Points on a hilly landscape, in no order, each with its height.
A ball rolls from a point to the lowest of its 4 nearest points, and stops where none of them is lower. Distance is the straight distance between rows; heights are no part of it.
q_571: [140 137 153 111 151 157 121 132 107  88 129  93 117 162  98 109 139 152
 138 126 117 135  85 122  82  99 105 147 111  97 101 109 157  96 129 133
 156 122 118 111 140  83 136 137 134 127 107 131 187 164  84 136 165 123
 131  86  61 124]  h=295
q_681: [ 81 126  73 110 119 115 114 128 160 189 126 141 145 106 160 123 117 131
 110 114 134 127 179 139 117 159 159 132 171 118 101 122  87 188 101 145
 133 144 155  98 139 160 103  98 134 125 162 134 133 101 100 163 164 103
 125 114 164 137]  h=430
q_730: [126 126 161 117 144 157 123 132 132  87 123 146  96 164  89 140 168 106
 146  69  87 116  89 101 141 107  56  96  73 149 101 125 182  91 157 146
 137 126 132 143 174  69 135 181 133 136 155 136 182 186 149 148 166 132
 115 133  57 138]  h=534
q_9: [ 92 140 140 133  74 134 142 114 170 196 119 109 189 120 150 113 136  92
 132 111 160 124 143 135 139 155 173 114 153  83 137 117 124 158 121 147
 120 111 103 158 129 203 126 125 135 130 143 107  76  59  96 156 107 157
 126 195 199 135]  h=422
q_184: [175 124 170 124 150 145 136 142  99  28 131 118  82 170 107 138 131 163
 170 163 119  86  57 117 131 106  31 101  66 120 113 132 164  95 167  80
 133 120 117 144 152  76 179 152 122 109  75 114 166 186 180 107 109 120
 112  91  63 109]  h=449
q_570: [ 91 132 107 125 100 130 137 141 174 188 117 137 147 112 139 113 111 112
 131  98 147 131 185 127 125 180 159 140 193 102 126 149 141 157  92 164
 138  68 134 124 125 169 105 109 113 145 180 141 102  91  87 154 150 147
 149 159 171 121]  h=354
q_540: [215 124 143 102 148 121 140 132  99  36 115 131 117  83  85 169 134 175
 129 223  92 136  83 121 131 102  76 133 135 134 151 159  84  66 208  64
 119 160 156 133 108 130 165 110 149 108 114  88 145 149 194  72  98 159
  99 108 102 133]  h=324
q_432: [165 134 142 125 155 127 129 136  60  52 125 113  99 116  99 117 105 152
 124 171 125 130 112 118 135 104  81 119  91 135 113 134 126  78 173 118
 162 145 142 145 126 110 159 149 139 122  67 100 178 173 165 115 108 146
 100  86  88 118]  h=568
q_63: [180 113 141 138 124 107 142 125  80  64 112 156 124  69 121 173 109 172
 101 179 106 133  88 145 126 101  74 130 112 147 132 141 105  74 170  92
 130 137 151 150 104 126 162 133 175 113 114 124 148 137 170  77 121 159
 111 114 114 143]  h=281
q_500: [105 114 111 150 108 147 125 146 141 177 118 118 130 167 111 148 164  63
 143  18  99 124 117 110 161 140  96  77  89 121 160 153 206  99 161 107
 133 156 103 152  94  88 133 141 128 161 130 120  92 122 144 159 117 138
 141 128 120 119]  h=293
q_566: [193 114 149 128  92 129 111 166  60  31 145 119 131  79 105 152 135 135
 104 206  96 156  66 135 171 102 109  80 149 148 161 138 104  78 224  49
  96 169 127 173  99 146 128 129 200 119 174 119 110 145 178  38  51 160
 113 124 118 148]  h=369
q_215: [ 99 159  95 121 124  99 145 108 187 166 147 135 151 125 138 106  77 121
 125 138 174 130 159 149 151 167 191 169 153 132 125 114  58 193  77 143
  99  80 139 116 146 182 129 126 132 132 166 136  48  81 120  86 129 113
 134 160 188 162]  h=205
q_414: [139 113 147 177 106 125 140 152  86  74 120 121 146 117 148 145 130 137
 124 109 123 119 119 138 185  74 120  94 112 133 153 119 120 107 188  84
 148 123 123 181 111 141 135 151 137 128  70 110 102 125 155 117  67 136
 123 127 136 148]  h=284
q_894: [172 151 155 130 133 113 142 120  68  73 135 129 126 117 118 118 131 166
 142 159 112 117 102 130 102 106 100 143  99 109 117 132 124  66 174  84
 164 118 148 111 122 115 136 150 119 111  89 118 162 153 120 135 125 115
 107 101 102 122]  h=530
q_75: [133 140 159 109 167 152 108 154 188  86 157 122 101 190  84 133 129 138
 162 102  85 142  95 105  67 147  92 161 126 112  63 118 214 120  53 132
 140 166 136 104 154  85 142 133 119 149 129 163 183 152 106 136 192 107
 183  66  32 117]  h=236
q_837: [135 105 185 141 113 162 136 168  95  94 154 148  82 161  92 160 145 113
 136  86 108  82  74 115 160 115  55  72 103 138 154 147 204  90 186 121
 127 144 102 158 125  69 105 140 101 133 112 124 157 189 157 143 105 154
 126  95  58 152]  h=492
q_842: [115 131  89 119 151  65 102 140 156 152 107 149 132 119 137  87  76 147
 109 188 149 145 174 119  94 156 172 156 172 157 119 115  44 168  98 135
 129 114 145  81 138 160  89 108 136 103 146 150 110 147 112 114 163  97
 118 144 151 138]  h=79
q_265: [117 131 119 136 132 138 140 140 108 134 123 103 100 125 122 112 109 108
 105 111 124 131 139 127 118 137 163 119 107 144 131 119 133 122 144 113
 177 143 125 134 115 107 127 109 119 120 102 127 132 131 136 151 122 145
 135 139 135  96]  h=301
q_174: [133 124  96 143 135 123 131 149 102 162 138  99 112 129 153 125 142 107
 136  71 101 112 120 126 157 119 130  96 109 103 129 120 149 135 149 113
 178 124 132 160 121 105 137 112  97 146 115 125 119 142 112 161 151 142
 134 115 130 132]  h=214
q_596: [177 120 127 145 123 116 138 164  78  64 122 123 163  64 113 150 153 141
 126 179 115 130  96 133 185  89 118  64 135 152 153 139 116  80 211  80
  89 177  99 180  90 138 146 161 198 155 146 117 125 150 190  74  33 148
  93 136 132 132]  h=297
q_559: [120 130 134 132 111 139  86 125 117 155 116 122 120 169  78 166 163  75
 136  37 104 118 113 134 124 106 104  76  71  89 139 130 200  94 134 122
 124 157  91 129 130  72 112 154 109 171 153 134 133 145 125 176 158 141
 120 143  98 131]  h=307
q_509: [145 146 145 149 113 127 146 155  67  66 100 135 120 102 107 112 129 153
 133 133 118 107 106 116 148  96  67 113 101 130 147 115 126  56 181  97
 154 134 108 168 135 114 143 158 172  89 100 109 143 147 148 129  81 137
 119 107 105 124]  h=550
q_186: [ 92  89 117 143 108 127 105 121 142 178 123 115 158 123 119 113 117 100
 105  94 148 115 136 165 136 157 143 106 155 106 114 120 173 133 131 156
 162  79 123 142  97 133 118 106 100 139 135 133  93  97  96 166 131 164
 154 122 161 141]  h=165
q_627: [ 80 149 110  87  74 114 179  77 175 231 116 138 176 108 160 117 139 110
 141 126 188 127 135 177 160 182 145 157 137  67 144 135 128 166  81 182
  89  98  91 149  99 210 128 117 110 133 159 117  77  81 117 147 102 152
 119 236 212 113]  h=635
q_114: [124 136 140 140 105 145 156 157  90 106 137 128 125 145  96 147 148 109
 145 101 119  98 105 105 139  96  65  83  65 111 161 126 180 112 173 117
 147 113 110 169 142  95 156 174 130 142 135 110 125 173 141 129  99 145
 111 106  99 135]  h=398
q_397: [102 160  88 113 115  85 112 126 193 194 125 152 133 106 157  83  62 141
 124 153 177 120 145 159 120 175 187 173 157 158 107 143  24 208  70 209
 113 102 123  96 136 175 126 101 152 143 144 176  72  95  97 100 151  74
 171 141 181 128]  h=78
q_339: [ 98 119 127 142 107 175 114 137 142 207 116 133  98 161  90 160 152  46
 155  12 138 144 142 117 157 161 122  77  90  92 152 149 215 115 143 114
 126 150  94 172 107  73 120 101  94 178 126 133 130 116 157 180 135 157
 148 137 119  85]  h=294
q_851: [158 125 145 135 167 141 138 100 107  97 126 105 120  76 117 123 122 140
 102 139 116 158 120 129 105  95 124 153 134 148 129 108  87 120 137 121
 144 154 139 114 126 131 125 126 123 122  99 134 135 122 127 122 136 130
 112 112 106 134]  h=261
q_12: [131 163  89 120 117 100 134  89 156 152  98 149 142 128 128 113  64 152
  88 175 153 121 174 146 127 160 189 164 161 152 141  98  62 186 111 148
  97  82 122  98 124 168 112 122 143 126 174 121  90 105 129  99 102 123
 148 149 192 146]  h=105
q_221: [138 116 136 119 140 107 121 131 109 115 144 116 126 137 160  86 134 155
 137 128 126 139 106 120  78 123 146 162 144 127  90 121 109 162 106 136
 173 140 141  68 151 103 125 125 132 123 122 149 170 170  90 130 180 144
 132  97  97 118]  h=370
q_631: [161 130 161 124 100 123 149 186  35  67 134 165 124 155 131 178 152 125
 152 130 141  92  84 108 154 119  58  65  93 170 155 118 178  65 208 122
 136 135 139 179 113  85 172 139 150 118  90  85 137 192 204 114  59 134
 128  92  91 153]  h=786
q_887: [ 80 118 143 146  92 136 127 107 115 154 124 121 149 119 131 125 120  85
 109 127 145 132 146 143 141 118 150 123 157 120 143 111 123 125 139 138
 122  78 107 138  93 190 127 139 125 133 150 119 104 103 104 150 105 145
 125 217 166 127]  h=278
q_578: [148 120 185 119 135 181 141 158  81  75 147 130  67 190  85 143 136 138
 167 101  92 118  63 111 122 125  59 106  82 138  99 138 188  99 186  98
 113 147 147 137 141  80 163 149  98 129 107 125 184 190 178 116 144 160
 127 127  47 143]  h=470
q_43: [147 126 111 127 119 128 112  94 114 120  94 108 131 140 147 133  98 135
  83 191 142 136 141 126 157 126 170 147 172 165 157  98  66 148 122  94
 119 107 151 161 135 162 115 121 142 107  98 111  87 110 145  92  85 102
 120 168 179 147]  h=218
q_531: [148 141  86 107 126  83 109  97 118 144 138 162 140 122 127 110  58 165
  85 185 126 133 169 128 105 130 192 183 195 173 167 104  33 150  80 168
 120 102 150  76 134 170 115 127 136  96 150 158  90 123 138  95 176  99
 147 139 170 164]  h=220
q_638: [132 112 165 148 111 136 152 158  74  94 150 131 163  68 124 162 136 123
 116 154 134 123 115 142 160  94 116  98 120 160 163 144 121 102 203 106
 116 128  80 171 102 136 142 157 156 147 116 107 107 129 152 105  30 141
  97 119 147 127]  h=100
q_780: [154 125 158 130 180 129 125 123 110  61 124 112 158 136 129 110 126 170
 163 186 106 131 104 122  79 107 120 176 121 118 101 109 109 122 100 129
 158 144 161  97 131 127 143 131 132 118  75 142 183 181 109 103 176 129
 127  87  79  97]  h=486
q_112: [164 111 136 147 111 136 134 113  90  87  97 123 121  77 167 186 111 142
  96 163 140 112 126 139 153  80 118 112 119 152 166 116 113 122 193  83
  89 153  92 203 107 159 133 149 156 132 102  97  61 120 168  90  59 141
 124 174 159 133]  h=303
q_205: [180 124 129 118 136 127 116  85 101 100 119 109 115  88 136 149 107 143
  83 197 147 154 135 105 162  78 157 175 121 131 166 104  68  93 133 104
 102 124 138 130 107 141 142 129 156 102 100 128  82  96 161  72  80 115
 138 141 164 130]  h=265
q_29: [101 102  89 115 143 145 128 140 169 187 142 116 115 143 149 129 166  81
 150  61 113 124 173 131 104 165 136  81 126 120 122 146 196 122  87 156
 133 133 120 128 134  71 125 116  95 143 137 148 151  94 123 190 161 112
 139 120 134 113]  h=207
q_777: [ 98 104 118  96 138 128 130 119 202 158 126 140 113 182 174 132 149  96
 157  86 134 145 147 104  90 139 171 127 123 122  83 133 198 154  41 158
 122 191 148  66 153  76 115 129 113 161 145 152 161 132 119 145 161  92
 130  38  88 108]  h=249
q_303: [180 157 186 115 178 158 113 135 126  21 145 114 118 158 102 133 143 191
 188 188 102 123  91  98  67 110  99 158 121 164  83 170 136 107 108  90
 171 120 140  89 135 123 151 134 132 106  59 124 193 183 179 101 143 130
 136  81  60 110]  h=343
q_427: [ 95 146 115 120  77 122 138  76 141 175 115 134 169 118  91 123 112 118
 122 131 164 110 109 181 161 130 127 156 146 109 190 120 109 139 167 160
  45  84  89 202 109 205 152 111 121 124 141  72  72  66 109 157  96 157
 128 242 211 160]  h=763
q_212: [ 75 111 100 116 140 112 105 140 164 182 104 162 129 131 165 107 141 103
 133  98 143 125 162 116 117 165 170 121 155 135 103 165 137 198  69 164
 118 128 148  81 160 149  86 138 146 140 163 179 150 114  87 163 174 104
 106 118 127 109]  h=448
q_984: [181 142 161 124 140 115 129 133  89  69 138 131 124  86 119 139 118 164
 105 183  96 156 121  88 107  95 112 152 123 144 120 128  87  84 165 117
 156 134 146 125 136 132 149 132 140 103 115 111 190 162 141 116 140 133
 131 103  84 108]  h=409
q_356: [115  94 142 113 157 116 128 133 175 163 133 127 122 184 144 107 155  88
 128  80  86 170 122 122  82 138 134 122 105 144  99 127 202 144  71 132
 118 184 122  98 170  91 105 133 106 187 145 157 168 133  94 139 177  87
 128  95  79  95]  h=169
q_902: [123 156 108 133 137  93 127 108 132 145 116 148 145 148 104 125  86 128
  73 152 152 142 146 117 110 151 184 164 180 162 125  76  47 165  97 146
 137  95 148 102 124 163 104 122 146 116 153 140 106 126 121 126 128 113
 143 147 163 149]  h=206
q_445: [112 141  83 110  73 110 148  72 172 205 121 114 160 111 163 120 121 117
 128 138 177 115 111 161 162 126 188 139 129 104 167 106  92 178 121 173
  63  81  98 160 140 207 170  82 119 131 138  98  64  60  89 139 118 143
 116 216 208 143]  h=741
q_284: [202 185 123  99 148 141 109  91  82  53 139 104 120  95 103 167 137 201
 117 238  90 135 105 124 123 122  98 189 168 146 131 126  46 102 143  83
  83 131 162 102 118 109 140 139 168  87 141 148 134 153 152  49 105 150
 129 116 137 151]  h=173
q_719: [ 99 102 117 119 160 100 113 117 204 190 136 146 137 196 146 123 171  91
 163  90 123 128 169 108  92 184 153 105 130 136 107 146 212 135  57 168
  89 163 146  48 165  71  98 115 100 143 151 165 161 126 130 144 169  63
 116  86  95 117]  h=308
q_384: [ 98 110 141 145 103 159 133 138 109 164 115 124 131 121 128 117 135  94
 135 110 133 112 146 135 152 119 130 110 131 120 163 135 156 125 151 114
 168 102 106 175  91 146 117 125 110 140 104  89  60  85 115 161 106 151
 143 155 171 123]  h=115
q_261: [105 140 149 161 132 159 128 144  74  95 116 126 135 146 108 166 115 133
 137 100 138  90  94 114 163  97  85  79  94 124 152 119 142  82 189 128
 157 110  93 153 132 117 149 174 142 144 127 121 113 166 135 131  95 143
 143  99 108 139]  h=415
q_371: [161 138 136 157 122 118 119 111 110  81 117 144 142  72  92 137 123 178
  79 180 109 136 123 116 126  87  94 160 148 121 152 114  76 123 149  94
 131 147 141 123 143 138 141 148 162 125 100 135 136 117 140  93 114 128
 120 128 123 165]  h=187
q_361: [ 60  99 118 147 119 152 119 149 136 187 137 125 155 117 110 117 134  84
 137  74 146 115 148 159 154 140 133  85 125  94 137 155 177 106 135 110
 126  93  80 177 104 179 119 124  88 150 154 141  93 102 111 166  98 159
 149 160 183 112]  h=19
q_640: [ 77 112  99 116 128 105 125 151 142 175 148 142 134 113 148 120 140 146
 113  83 114 129 172 143 126 168 155 104 173 119 120 114 151 174  85 153
 103 108 130 103 124 132 120 108 117 137 177 163 143  99  80 187 158 136
 139 124 153 126]  h=299
q_208: [113 148  81 125 104  93 159 105 198 193 130 156 118 116 146  97  97 119
 136 134 202 115 149 156 157 164 178 167 195 143 119 112  54 225  69 203
  96  76 132 117 130 174 141 102 134 150 172 147  60  78 126 101 136  70
 147 177 181 164]  h=201
q_70: [105 103 127 162 107 163 138 143  95 160 129  92 117 126 133 163 140  91
 137  70 138 101 106 130 172 108 127 100 104 113 155 104 150 116 156 117
 160 124 113 185 100 116 130 139 123 150  91 126  88 123 132 159  91 135
 153 137 134 126]  h=162
q_470: [ 99  96 117  95 133 121 116 129 151 173 141 127 117 154 152 107 162 123
 129 100 136 163 154 132 103 141 177 130 164 136 115 127 137 159  87 141
 126 152 131  91 129 103  90 102 101 111 162 153 132 165 105 160 153  98
 120  95 122 123]  h=463
q_144: [129 126 143 139 105 158 147 140  78  64 124 137  93 148 104 158 140 136
 143 129 101 102  72 109 122 121  41  99  71 107 147 145 158  93 195 128
 126 141 118 187 124  77 153 132 128 109 107  98 172 183 183 130 112 158
 116 107  83 144]  h=589
q_162: [121 131 124 109 151 125 104 129 153 176 137 107 105 173 137  89 198 120
 141  88 127 126 164 128 104 136 161 118 138 118 105 137 154 159 100 126
 122 178 136 102 146  97 105  94 111 123 166 145 170 129 106 147 156 106
 100  95  86  91]  h=512
q_49: [ 32 152  91 135  99 125 115 152 214 235 137 158 176 125 133 138 168  50
 172  12 141 165 204 160 153 183 127 138  78 103 160 179 177  96  68 164
  76 118 105 139 141 113  96 117  87 145 146 149 127  47 123 196 160 130
 150 126 175 100]  h=223
q_834: [120 149 123 122 110 109 152 104 154 172 146 124 174 109 128 113  89 115
 116 124 162 118 146 137 157 160 174 167 139 115 135 113  88 167  90 161
 107  85 124 115 134 188 122 123 113 147 169 129  73  77 103 114 119 146
 118 172 175 182]  h=258
q_675: [137 130 152 124 162 147 125 114 152 140 172 116  98 188 105 128 139  98
 135 104  98 137 100 117 128 107  88  99  93 108  75 112 188 113  81 109
 132 165 129 103 166  85 123 136 131 165 145 142 179 164  70 132 178 111
 117 108  63 126]  h=94
q_415: [112 112 121 121 160 124 114 123 114 150 162 101 114 165 140 100 157 120
 129 116 130 124  95 131  93  97 130 148 125 107 115 105 131 132 102 136
 176 143 152 119 138  73 144 107 113 138 113 124 151 155  98 139 169 110
 127 109 104 107]  h=248
q_555: [148 133 162 115 188 157 127 141 113  28 148 112  91 184 116 122 142 142
 186 149 112 125  65 114  85 106  65 126 106 142  78 147 165  95 116 114
 149 128 140 120 143  92 155 141 116 117  97 100 198 182 175 119 155 130
 133 112  73 100]  h=64
q_621: [ 88 118 115 132 148  99 102 142 206 205 126 174 125 110 172 135  98 135
 157  99 168 129 174 123 122 175 158 142 153 134 100 189 119 222  61 208
  93 127 125  80 170 195  53 125 123 145 182 192 118  93  76 144 180 120
 116 108 148 130]  h=535
q_8: [114 125 128 124 102 145 127 107 115 138 107 128 138 125 133 113 117 128
 101 152 153 127 145 109 177 100 145 111 150 137 159 118 115 145 154 122
  70  89 103 179  88 185 134 131 144 120 136  79  78  88 145 127  64 147
 113 189 177 140]  h=228
q_713: [101 140 110 110  95 113 130 119 186 207 119 155 130  96 173 122  99 123
 107 104 179 108 161 135 112 176 155 159 162 119 115 133  78 225  91 165
 121 107 115  78 157 162 126 100 135 125 166 144  75 118  84 131 165 106
 152 171 167 141]  h=262
q_562: [131 137 166 132 156 132 127 144 127  62 157 105 111 153 103 106 137 178
 171 157 126 129 123 122  94 125  77 146 122 111  97 135 149  83 155 103
 147 110 144 104 121 108 145 158 105 117  86 111 166 175 141  96 131 120
 126  94  68 109]  h=376
q_362: [171 130 151 112 147 133 125 115 121  26 122 125 165 116 111 147 139 192
 133 219 104 141 105 126  97 104  94 146 131 142 111 145  97  97 142 104
 120 121 143  86 136 165 158 137 140  86  85 100 190 172 145  67 141 110
 119  99  84  96]  h=480
q_798: [ 69  97 122 146  69 124 145 150 192 231 146 135 188 134 172 111 145  87
 152  63 162 109 162 164 154 185 138 118  92  81 135 157 154  82 103 166
 115 126  85 196 126 164 123 123  89 166 180 143 107  77 117 174 143 154
 128 189 181  75]  h=250
q_610: [175 141 148 119 170 109 137 154  69  50 127 136 120 135 110 135 129 177
 141 195 105 100 101 150 118 115  62 125 101 152 121 148 134  82 206 103
 165 138 154 146 117 111 168 139 132 110  68  82 185 149 182 107 100 127
 125  65  67 112]  h=639
q_939: [154 155 152 118 165 148 119 137 102  54 156 106  92 198 106 120 133 115
 167 138  92 124  74 117 125 109  63 100  89 135  92 121 171  87 117 117
 143 120 131 140 127  94 135 163 135 117  79 111 187 165 156 118 132 134
 117  95  74 123]  h=311
q_194: [173 166 121 130 152 111 131 107 108  79 128 138 148 114 133 127 132 181
  92 191 117 150 121 132 107 103 135 180 145 152 125 105  43 127 135 101
 135 125 151 106 124 129 134 144 125 104  87 101 126 136 144 101 138 132
 109 132 123 151]  h=50
q_145: [107 105 130 112 124 129 128 121 139 152 139 120 149 135 147 119  94 104
 106 126 158 138 140  94 129 148 180 134 166 143 119 111  97 183 123 139
 145  81 148 104 113 143 106 126 123 112 158 120 126  95  94 133 118 142
 145 166 155 152]  h=394
q_674: [117 120 120  95 128  97 123 127 144 138 120 143 126 133 133  87 106 139
 138 152 127 151 135 109  89 180 176 148 154 149  97 134 110 180  99 144
 164 154 151  62 125 154  75  87 120  96 159 149 133 150 116 123 169 108
 130 115 127 139]  h=323
q_815: [ 86 113  88 140 125 147 112 156 151 201 114 133 128 144 130 134 163  95
 130  58 153 127 169 130 157 169 148  94 119 106 120 161 198 116  92 165
 117 107 110 157 131 150 122 119 121 128 167 156 125  77 125 190 140 138
 125 139 167 105]  h=163
q_990: [190 128 137 150 110 123 121 130  90  41  88 116 130  65 127 177 109 156
  87 204 109 123  86 114 145  94  84 121 129 128 155 111  87  87 185  69
  93 146 131 155 123 139 126 127 219 132 118 141 111 132 155  36  76 151
 110 141 130 159]  h=338
q_130: [ 70  74  96 126 140 122 112 129 212 191 113 150 130 141 179 137 161 123
 159  72 129 149 203 135 115 170 190 117 138 137 103 168 150 188  27 206
  91 149 140  70 192 145 106 149 131 137 160 189 147 139  95 167 211  78
 115  88 131 102]  h=549
q_157: [125 130 133 131 145 133 108 137 138 127 136 115 113 193 132  99 141 130
 167  86 118 139 107 140  93 109 132 130 128 122 113 112 176 127  71 140
 139 149 153  94 148  72 117 120 128 122 152 141 176 174  87 137 177  88
 150 111  77 112]  h=141
q_863: [128 134 118 144 140 118 156 143  89  98 124  93 104 129 117 118 149 120
 108 117 124  96 124 127 130 105  87 102  72 115 146 124 151  94 163 128
 159 128 129 156 131  65 121 152 107 144 115 119 138 143 125 139 120 138
 122 103 101 147]  h=277
q_560: [151 149 114 118 142 104 136 105 125 101 114 128 123 147 111 125  72 156
 104 200 150 136 181 123 141 130 195 172 188 164 151 101  56 139  62 131
 116  97 134 111 129 165 129 105 144 101 152 106  85  94 149  84 100 101
 149 151 170 142]  h=172
q_501: [172 127 146 154  95 144 123 110 111  93 111 144 110  77 139 153 120 151
  96 171 131 131  97 123 160  83 137 136 127 129 152 140  98 132 164  85
 105 151 114 151 112 141 142 146 164 102 102 130 100  99 151  84  84 135
 116 135 138 152]  h=276
q_383: [117 109 137 140  91 150 141 117 135 136 100 130 138 123 131 116 108 106
 105 143 145 145 135 106 152 117 164 147 137 140 136 104 116 142 148  98
 152 124 133 155 107 157 104 132 133 118 125 102  51  79 154 134 111 137
 140 172 175 132]  h=190
q_334: [ 78 108  90 122 108 156 109 145 183 193 130 126 104 168  97 138 174  54
 134  31  96 171 181 120 150 162 121  80 105  97 127 166 184  94 109 119
 130 158 107 127 129  78 128 122  85 157 148 129 130 105 156 167 128 138
 130 116 136 102]  h=270
q_735: [176 148  89 106 147 110 104  97 102  83 112 123 127 118 131 108  99 190
 101 180 121 129 129 140  95 121 178 163 154 171 150 108  39 132  90 130
 126 137 145 101 114 121 110 121 113  92 113 139  92 113 137  74 121 116
 134 135 144 149]  h=164
q_136: [118 136 119 125 151 129 152 125  94 110 152 116 114 170 110 127 125  90
 123  98 110 106 118 136 114  91 112 127  91 107 143 116 153 120 137 124
 147 152 119 119 152  82 103 136 120 153 150 138 165 158  96 158 144 139
 128 121  69 123]  h=99
q_526: [ 72 116  77 140 137 143  97 145 174 221 133 130 139 112 207 137 157 129
 145  59 133 104 186 135 117 180 145 130 134 108  91 173 126 182  87 204
  90 139 130  84 142 152 103  90 106 152 182 179 151  99  75 159 204 106
 126 111 153 102]  h=545
q_705: [ 94 124  92 136 144 116 111 147 177 213 152 152 131 145 159 130 133  93
 135  48 130 130 194 123 152 171 148 115 131 114 130 168 200 138  79 158
  99 112 134 119 123  96 119 106  90 139 182 146 127  66 110 187 154 122
 133 115 156  92]  h=69
q_425: [165 134 142 163 114  98 157 131  56  86 119 148 127  89 112 130 119 134
 109 147  97 129 107 138 157 111 116 115 104 129 122 115 109  98 200 107
 136 120 134 162 127 121 134 140 129 118  91 102 142 149 144 127 109 114
 117  98 110 123]  h=425
q_755: [179 143 156 107 179 132 110 117 154  74 124 130 141  74 134 146 134 206
 126 226 104 160 109 117  88 109 140 167 156 152 131 110  60 132 122 124
 138 142 131  58 150 130 132 120 135  87  89 130 151 157 116  86 160  83
 123 121 121 152]  h=96
q_934: [155 134 138 149 126 140 131 120 104 118 127 123 139  72 140 113 123 158
 102 142 126 131 125 125 108 101 130 161 109 146 135 107 107 125 173 128
 157 135 158 141 125 125 114 129 139 140 105 120 116 138 125 124 113 140
 125 112 126 124]  h=331
q_347: [164 142 158 128 180 137 136 154 114  31 130 112 124 112 126 120 125 176
 171 191 127 125  97 122  95 109  78 146 118 136 105 131 112  64 144  96
 142 125 142 111 134 100 156 132 143  94  46  99 192 182 153  97 114 132
 113  88 110  98]  h=455
q_191: [ 91 132 137 118  96 127 150 117 179 214 132 122 149  81 174 126 120 102
 140  83 162 129 156 149 135 204 154 128 148 103 114 138 126 190  94 168
 113 109 120 126 118 177 121 105 104 145 169 143 103  68  76 133 107 146
 154 182 183 134]  h=498
q_699: [115 128 142 148 137 129 137 118 144 144 150 111  88 168 107 107 155 101
 137  57 108 138 114 156 115  99 102 117  92 107 118 110 172 130 117 127
 111 158 147 110 146  65 136 141 112 159 130 146 161 125  90 164 158 113
 130 117  84 140]  h=53
q_871: [100 129 107 133 120 152 120 127 123 167 138 131 105 144 108 108 149  74
 108  61 137 117 167 153 139 147 128 109 138 101 155 120 193 119 130 113
 155 141 106 146 112  93 112 119 108 153 136 122 111 107 107 160 123 130
 135 130 158 121]  h=247
q_854: [140 130 147 111 164 119 115 102 136 125 124 111 136 110 122 137 111 169
 113 188 122 143 127 106 103 113 140 170 156 150 111 112  78 164 102 129
 143 172 151  91 129 122 130 114 132  93 115 134 132 155 122 111 158 125
 124 119 110 132]  h=251
q_876: [149 112 132 155  83 127 142  97 121 132 107 121 155  93 136 128 130 109
 118 134 132 129 124 143 166  92 127 106 129 129 133 132 146 130 172  94
 114 121  76 185  80 184 150 122 113 117  97  90  69 105 130 147  82 153
 119 177 189 116]  h=175
q_930: [133 129 122 119 125 119 152 125 118 151 136 142 116 115 148 117 108 128
 105 154 122 149 148 111  98 118 179 145 156 133 114 107  95 161 109 144
 157 142 176  86 110 127 110 101 128  93 112 133 132 119 115 142 131 124
 136 137 149 134]  h=402
q_704: [149 140 127 139 119 130 126 117 128 125 121 136 108 106 131 123  95 122
 107 179 122 144 139 107 139 120 151 154 129 127 136 118  88 151 119 105
 149  96 143 141 116 165 120 114 129 110 102 107  97 101 123 109  93 127
 149 157 129 146]  h=279

For each start below, name the point where the ball stops.
q_427 => q_361
q_144 => q_699
q_837 => q_699
q_265 => q_361
q_631 => q_699

Call two points neighbours if one is among the 4 nearest of the other. Go from one point of each pair to the other, from neighbour to neighbour, staying as low as possible. Name the highest point that can't be avoided.
q_12, q_705 => q_43
q_699, q_705 => q_863
q_194, q_12 => q_560
q_705, q_361 => q_815
